Each row is a point on a landscape with many valleys, with its height.
A ball rolls from a point to the lowest of its 2 nearest points, and stops where none of them is lower. Distance is the straight distance between rows; heights are no part of it.
fozur: [  3  37  -8  -5   8 -22  16  11  14  58  -1  15 -12  -1 -22  -8 -17  -2
 -19 -39  -2]  height 415
Belu: [ 42  32  19 -15  11  47 -19  39  20 -58 -15 -16 -27  19  -4  20 -18 -23
 -25 -23   7]  height 630
Bita: [-69 -30   1  -2  40  -5 -16  14 -27 -13 -10   3 -13  58 -29  -3  21 -48
  34  47 -59]  height 380
Buni: [  6 -20  28  50 -54   1  -3  29 -52  38  10   0  23 -15  -2  12 -45 -62
 -16  35 -20]  height 422
Sus: [ 28 -23 -22  28  -8 -27  24 -28  22  81  27  -9 -10  -9 -32  26  -7  16
 -12 -30   6]  height 355
Rinek: [ -6  52  38  21   6  26 -24   7   5  -3  11  -5  63  53 -56  -4  -6  24
  -5 -23   0]  height 482
gel: [-19  55 -21 -73 -42 -27  44  21  -7  72 -15   4 -12 -12   0  15  79 -11
  -8  24  15]  height 578
pigir: [ -3  -1  -8   5 -36 -28  24 -24  35  87   3   0 -11 -40 -73  52   5  34
   6 -39  25]  height 413
Tupop: [-16  20 -12   0 -48   5  15 -32  80 -13  -4   3 -49  -7 -15  18 -35  56
 -25 -20 -49]  height 335
biz: [ -7 -12   5  37  -3 -23  -3  23  42  -1 -28  27 -29   5  20  10  50  23
 -16 -21  46]  height 539
nofaf: [ 10  79   0 -31 -52  20  67 -40  17  50  28  40  -7 -15 -34  -4  -1  31
  -2 -35   4]  height 524
madol: [ -5 -24 -18   0  13 -53  14  -3  -8  34  -7 -29  15 -25 -22  16  76  35
 -14  35  60]  height 351
bil: [ 20  34  -3  -7 -10  23  17 -41  34  -7  40 -29  -7  41 -47   3 -17  43
  -4 -42 -12]  height 646
Nuz: [ 35 -14  28 -10  21 -17   4  57 -58  53 -12 -15  10 -21  23 -17 -36 -72
  -9  33   1]  height 523
Pon: [ 39 -15 -35  22  38 -31  -4  -1  25  58   6 -23 -17 -36  21 -25  -1  50
 -55 -18  42]  height 114
Mefi: [ 38  17  38 -42  50  36  -3  16 -16 -42 -17 -10  13  25  14 -68 -67  11
  40 -17 -42]  height 666
gelez: [-38   2   8   1  56 -18  15   2  34 -77  -3 -14 -19   0 -11  17 -27  11
  28  21   1]  height 501
Zupen: [-21   4  35  21  67 -15   4  18  32 -49 -10  10 -13   7   2  16 -18 -24
  13 -30  21]  height 465
sebas: [ 35 -25 -48 -29 -27  23 -31 -56  65 -29   3   7 -49  20  -3  27  43 -27
   5 -69 -32]  height 532
fated: [-16  15  11 -39 -52  29   2  -9  67 -36 -36   0 -48  -6 -13  32  17  41
  11  -9  -7]  height 391
Votoz: [-82 -28  14  19  26 -21  -6  -9 -28  11  -6   8  27  47 -49   9 -15 -21
  54   7 -27]  height 455
Nub: [  9  17 -61 -27   7  33  -4 -40  73 -25   7  -6 -43 -32  27  22  -2  25
 -14 -41  -1]  height 580
bizi: [   3  -47   28    5   -1    0   -6   24 -100   26   18  -17   36   31
  -21    2   20  -41   25   94   -9]  height 490
fovi: [ 21   7  40   2  55   2   7  55 -57  -4  -2  13  11   8  26 -36 -53 -48
  11   3  -2]  height 549
simer: [  4  33 -13  -2   3 -21  32  -8  -1   4  13 -24  33 -44 -32  33  20  41
 -12  13  66]  height 288
seb: [-32 -63  11   9  10 -33 -10  21 -13 -38  -5 -53  -4   7 -19   7  -8  25
   5  94 -10]  height 394
ruti: [-25  26  -1 -13  64   4  30  -3 -21 -21  53 -33  16  11 -27   2 -50 -16
  14   9  -8]  height 579
ratet: [ 33   3  41 -45  14  32 -19 -16  -1 -10 -54 -17  -6   4  36 -45 -83  28
  36 -13 -21]  height 638
kef: [-23  14 -18  17 -22  26  21 -44 -44 -21  31  29  53 -48   4  16 -13 -14
  15   7 -12]  height 642
buka: [-36  35   5 -66 -16 -38  31  21   7  62 -49   1  12 -39 -33   6  39  68
  27  42  19]  height 513
lan: [-41 -20   3  -5  32 -27   2   7 -26 -13  -4 -45  42  -8 -19  14  42  20
  23  73  38]  height 412
zafak: [  7 -11 -60  30  39 -33 -10 -36  15  55  20   3   1 -26  40 -50   2  11
 -34 -27   7]  height 168
kat: [ 63  31 -12 -11 -19  22  -1  31   0  34  29 -17 -19 -18  11  14  -1 -14
 -59 -16  50]  height 310
tufaz: [-30  -8 -17 -22 -29   3  28  -1  40  19 -51  63 -43 -71  35  40  39  10
  25 -13  15]  height 612
nema: [  5  17  23  20 -30 -25  32   0   2  26  20 -13  41 -10 -16 -12  14  52
 -20   8  34]  height 222
Kigok: [ 61  43   4 -11 -30  32  16 -12   0   8  20  -9 -13  26  -9 -36 -15  40
 -30 -31  -5]  height 677
kegu: [-19   0  10 -39  55  -6  29 -12  -1 -43  11 -37 -18  43 -54   4 -48  -5
  33  16 -23]  height 545
kuzi: [ 14  17  10  12 -12  31   4 -59  13  -4  25  -6  16  10 -14  11 -15  41
  33 -36  23]  height 618
nin: [  0  52 -27 -58 -12  22  24  13 -48  23   4  20  18  -4  16   5  70 -40
 -10  20   8]  height 608
guzul: [ 43  -8 -18  10  28  31  -2 -48  -1   0  28 -18  31   1  19 -31 -27  46
   6 -32  44]  height 596
rade: [ 10 -48  -6 -11 -18 -30   5  -5  -6 -40  -2  -5 -41   7  48 -33  -9  -7
  13  52 -47]  height 387
Paket: [ 15   0 -57  22  13  -8 -18   2  72  56   2 -18 -45   0   7 -15 -20  63
 -69 -28   2]  height 190
Faluf: [-12  43  59  42  25   8 -31 -14  38   3  10  -8  48  43 -37   2  10  55
   3 -51  42]  height 544
Buzup: [ 24  40 -28 -36  23  49  -2  -3  45 -82  -1  -8 -32 -33  14  22   6 -17
 -22 -31   3]  height 601
ven: [-43 -17  -5 -46   3 -22 -14 -11  -9  45 -67  40  -2 -14  24   8  23  -7
  38  -4   1]  height 563
Buzem: [-16 -74 -31  -2 -27  -5 -35  -1 -10 -20 -10 -28 -38  21  30  -5  29 -14
 -10  63 -44]  height 347
gof: [  9 -12   1 -12  -7 -19   9  29 -31  43 -30  11 -10 -12  18  24  11 -71
   2  16  -7]  height 496
zavon: [ 39 -35  49  25   5  -1 -59  10  -1  -5 -31 -29   4  53  20 -23  16  50
  11  -3  25]  height 536
rirak: [-17  10  41  52  16 -27  19  45  -9 -13  33   9  31  14  -3 -26  -2  17
 -14   0  17]  height 305
Felu: [-59 -25  -8 -10  18 -23   7   4  24  10 -49  40  -4 -53  21  50   0  -9
  50  20  -3]  height 589
Fep: [ 21  40  17 -26 -38  46 -15  14  44  15 -39  44 -23 -12  -7  30   0 -26
  -1 -72  -8]  height 652
tupa: [  6  44  -5  13  19  25 -16   3 -24 -19  33  -9  24  52  -4 -22  10  -4
  -9 -28  16]  height 408
fetev: [-14  12  -5 -34 -32  -5  -3  -8 -16  71 -31   5   5  -4 -12  26  15 -26
  37   2   1]  height 531
Buva: [-13 -61  33  52  48 -27 -28  16   9 -28 -10   0 -12  16  23  -6 -21   3
  37 -15   2]  height 418
kugid: [  8  74  18 -49 -16   6  45 -13   4  92  -4  38   4 -25 -38 -14 -31  15
  10 -55 -17]  height 478
Golo: [  0 -67 -44  58  -3 -47 -14 -46 -20  21  57  16   0   2  26 -22  31 -15
  -5  -7  -7]  height 252
zigi: [-18  15 -33 -42 -34 -31  35  -6  18  76 -20 -19  -5 -42 -44  36  -3  43
  -3  20  17]  height 467
fofi: [  18   47   54  -33   49   44    3   44  -19 -100   -7    4   17   41
  -16  -50  -37  -21   24   -5  -39]  height 703
Bupuf: [ 38 -21  16  24 -71  11 -14  43 -50  23 -11 -17  -7 -35  18  25  -7 -44
 -41  36  -3]  height 390
Tos: [ 45 -49  65  30   1 -12 -31   0 -23 -16  13  11  -2  72  -2 -25  13  18
  19 -18  12]  height 485
memi: [ 34  36  25 -17  44  45 -31  31   6 -80   1 -12  -8  50 -24 -31 -55 -37
 -15 -35 -44]  height 671
vadu: [ 43   4 -18 -17  42  27 -14 -39   8  -2 -21 -27  -4 -17  16 -38 -72  33
  20 -32  22]  height 614
vud: [-17 -63 -66  34  34 -54  -7 -15   3  21  21  -5 -25   7  50 -36  17  -6
  -3  22   6]  height 215
pir: [-25  26  -5 -23 -14  59  13 -13 -57 -54  28  19  47 -18  21   5   6 -34
  11  33  -9]  height 648
vone: [-36  22  44  50  32 -32   1 -16 -12  24  27  32  92  -2 -53 -29 -12  18
  27 -41  22]  height 568
fad: [ 28  -6  -7  -6  79  27 -19  45 -37 -54  18 -16 -15 -19  27 -33 -61 -68
  -7  10   9]  height 571
bep: [  3  16  10  -9 -40 -10  41  -9  38  -5 -27  77 -57 -43  38  23  -2  -2
  -2 -18  -6]  height 629
vuzim: [ 24 -41 -28  44 -40 -16  14 -34   3  14  60  -2 -10  10 -11   9 -11 -20
 -13  -1  -8]  height 296
pud: [-39 -65  -5  46   8 -31 -31  16 -71  51  -1 -16  75   2 -21  -5  25 -34
  13  77   3]  height 535
sekos: [ 12 -16  17   2   3  25  -9   5 -62 -35  24 -47  20  30 -10  17   1 -34
  19  58  10]  height 443
nek: [ 57 -53  87  57 -15 -19  10  17 -11 -42  25  10 -29  64  12 -24  -2 -25
 -11 -28 -10]  height 428
dutus: [-12  22 -35 -27  51  23  15  21 -45 -29  34 -27   0 -34  10  -1 -34 -49
 -12  20  -9]  height 587
Migu: [-29  17  -2  46  -5 -33  23 -21 -14  49   7  40  86 -46 -43 -12 -15  23
   2 -23  24]  height 602
Nal: [-13 -24  34  73   2 -57 -21  13  48  10 -14  26  24  18   6 -22  25  36
   6 -41  33]  height 502
kopim: [-41   2  19  41   1 -18  -9 -30   0  37   1  22  57  41 -37  -6 -28   7
  42 -33 -25]  height 516
Gifig: [-22 -86 -15  46  16 -33 -16 -24 -16 -34   6 -20   5 -30  27   3   9  35
   3  71  15]  height 340
zabem: [ 16  -4 -54   1  -6  16 -10 -48  78 -32  39   4 -48   0  -4  22  50   7
  -9 -55  14]  height 559
kuru: [ 11  30  20 -16 -41  -6  42  -3  16  20 -10  52 -34 -26  -3  37 -23 -55
   7 -45  -5]  height 647
Ged: [-11 -90   7  56  14 -18 -33  11   0 -38  -2   8  -5  14  47 -22  -3  18
  10  38  -2]  height 378
kel: [ 25 -24  51  65 -28 -15  24   9   5 -36  26  13   2  30  11  13   0  17
 -26   8  -4]  height 371
zenu: [-49   4   0  50 -45 -14  36 -18 -25  22   9  43  90 -67  -4  10 -11   4
  14  19   7]  height 624
luvo: [ -8 -13 -19 -41  16 -21  20  18  -8 -79  10  -8 -52 -34  31 -10   7 -39
 -14  68 -67]  height 421
siber: [-37 -32 -46 -48   6  -1 -31   4 -17   4  -3 -21 -23  47  13  -3  30 -27
   3  66 -57]  height 284
Zev: [ 35  37 -35 -22  31  15   7   8 -22  -2  17 -16 -23   6  22 -29  22 -24
 -41 -15  15]  height 356
dunuv: [-14  23  -7 -16   4  19  24   5  -4 -82  40 -20   9  14 -11 -43 -17  29
  -7  23 -50]  height 722
vize: [-18  36  -6   9   9  20 -33  24  31  31 -39  44 -34 -20  17  18   7 -61
 -11 -62  18]  height 627
vez: [ 25 -19  14   1  16  -5 -19 -17  -5 -11 -19 -13  30   8  31 -42   6  73
  16  -2  46]  height 573
mibet: [ 49  18  -7  -2 -41  42 -24  18 -41  22  -4 -38  -1 -24  -4  40  15 -33
 -43  29  36]  height 354
fote: [-32  24 -24 -74  -9 -22  27  25  -5  32 -41  -6  -6 -41   5  13  56  14
 -14  66   6]  height 550
lov: [-15 -51  41  84  -1 -15 -53  -5  29 -26 -19  11  17  24  25   1  -6  35
  29 -41  17]  height 462
fil: [-42  37   2   1  -9   8 -45  59  22 -17 -54   9 -11  -2  13  36  27 -50
 -33  -8   5]  height 599
tun: [ 45  34 -22 -21 -28  47  28 -19 -25 -44  40  -7   7  16  15 -57  -7  36
 -28  28 -29]  height 701
zuzu: [-19  26 -56 -49 -29  55  14 -36 -41 -25   3  34  23  -4  32 -15  30 -33
   5  22 -18]  height 632
kikap: [  6  20 -53 -22 -21   4 -11  -3  48  20 -11 -28 -50  -1 -11  -3 -53  49
 -38 -18 -43]  height 273
vob: [ 21   2  -5 -25 -18  60 -17  17 -39 -45  42 -41  18  -8 -15  51  15 -45
 -27  25  15]  height 400
Diser: [ -4  -1   7 -59 -54  25 -13 -18  37 -67 -39   4 -23  23  -2  18  32  13
  20  -5 -72]  height 445
beg: [-41  -8  11  32   0 -12 -41  29  19   0 -22  18  13   6  35  15  62 -25
  -8  -9  23]  height 567
kav: [  1 -31  15  16 -29 -19 -15  27 -14  79 -33  21  -7 -12  15  16 -31 -42
 -22  -3 -24]  height 464
Zino: [ 13 -19 -20 -36 -52  22 -26 -24  12 -23 -32   5 -56  18  14  22  53 -22
  15 -16 -17]  height 494

Where does a ball stop that starts at each point below?
Felu -> kat
memi -> Pon
dutus -> kat
fil -> Gifig
vez -> nema
kef -> siber
ruti -> Gifig
Zino -> Pon

For each start below, name every point that the ball comes to, in order.
Fep -> vize, fil, beg, biz, Nal, lov, Buva, Ged, Gifig
dunuv -> ruti, kegu, gelez, Zupen, Buva, Ged, Gifig
kuru -> bep, tufaz, Felu, ven, fetev, gof, kav, Buni, Bupuf, mibet, kat
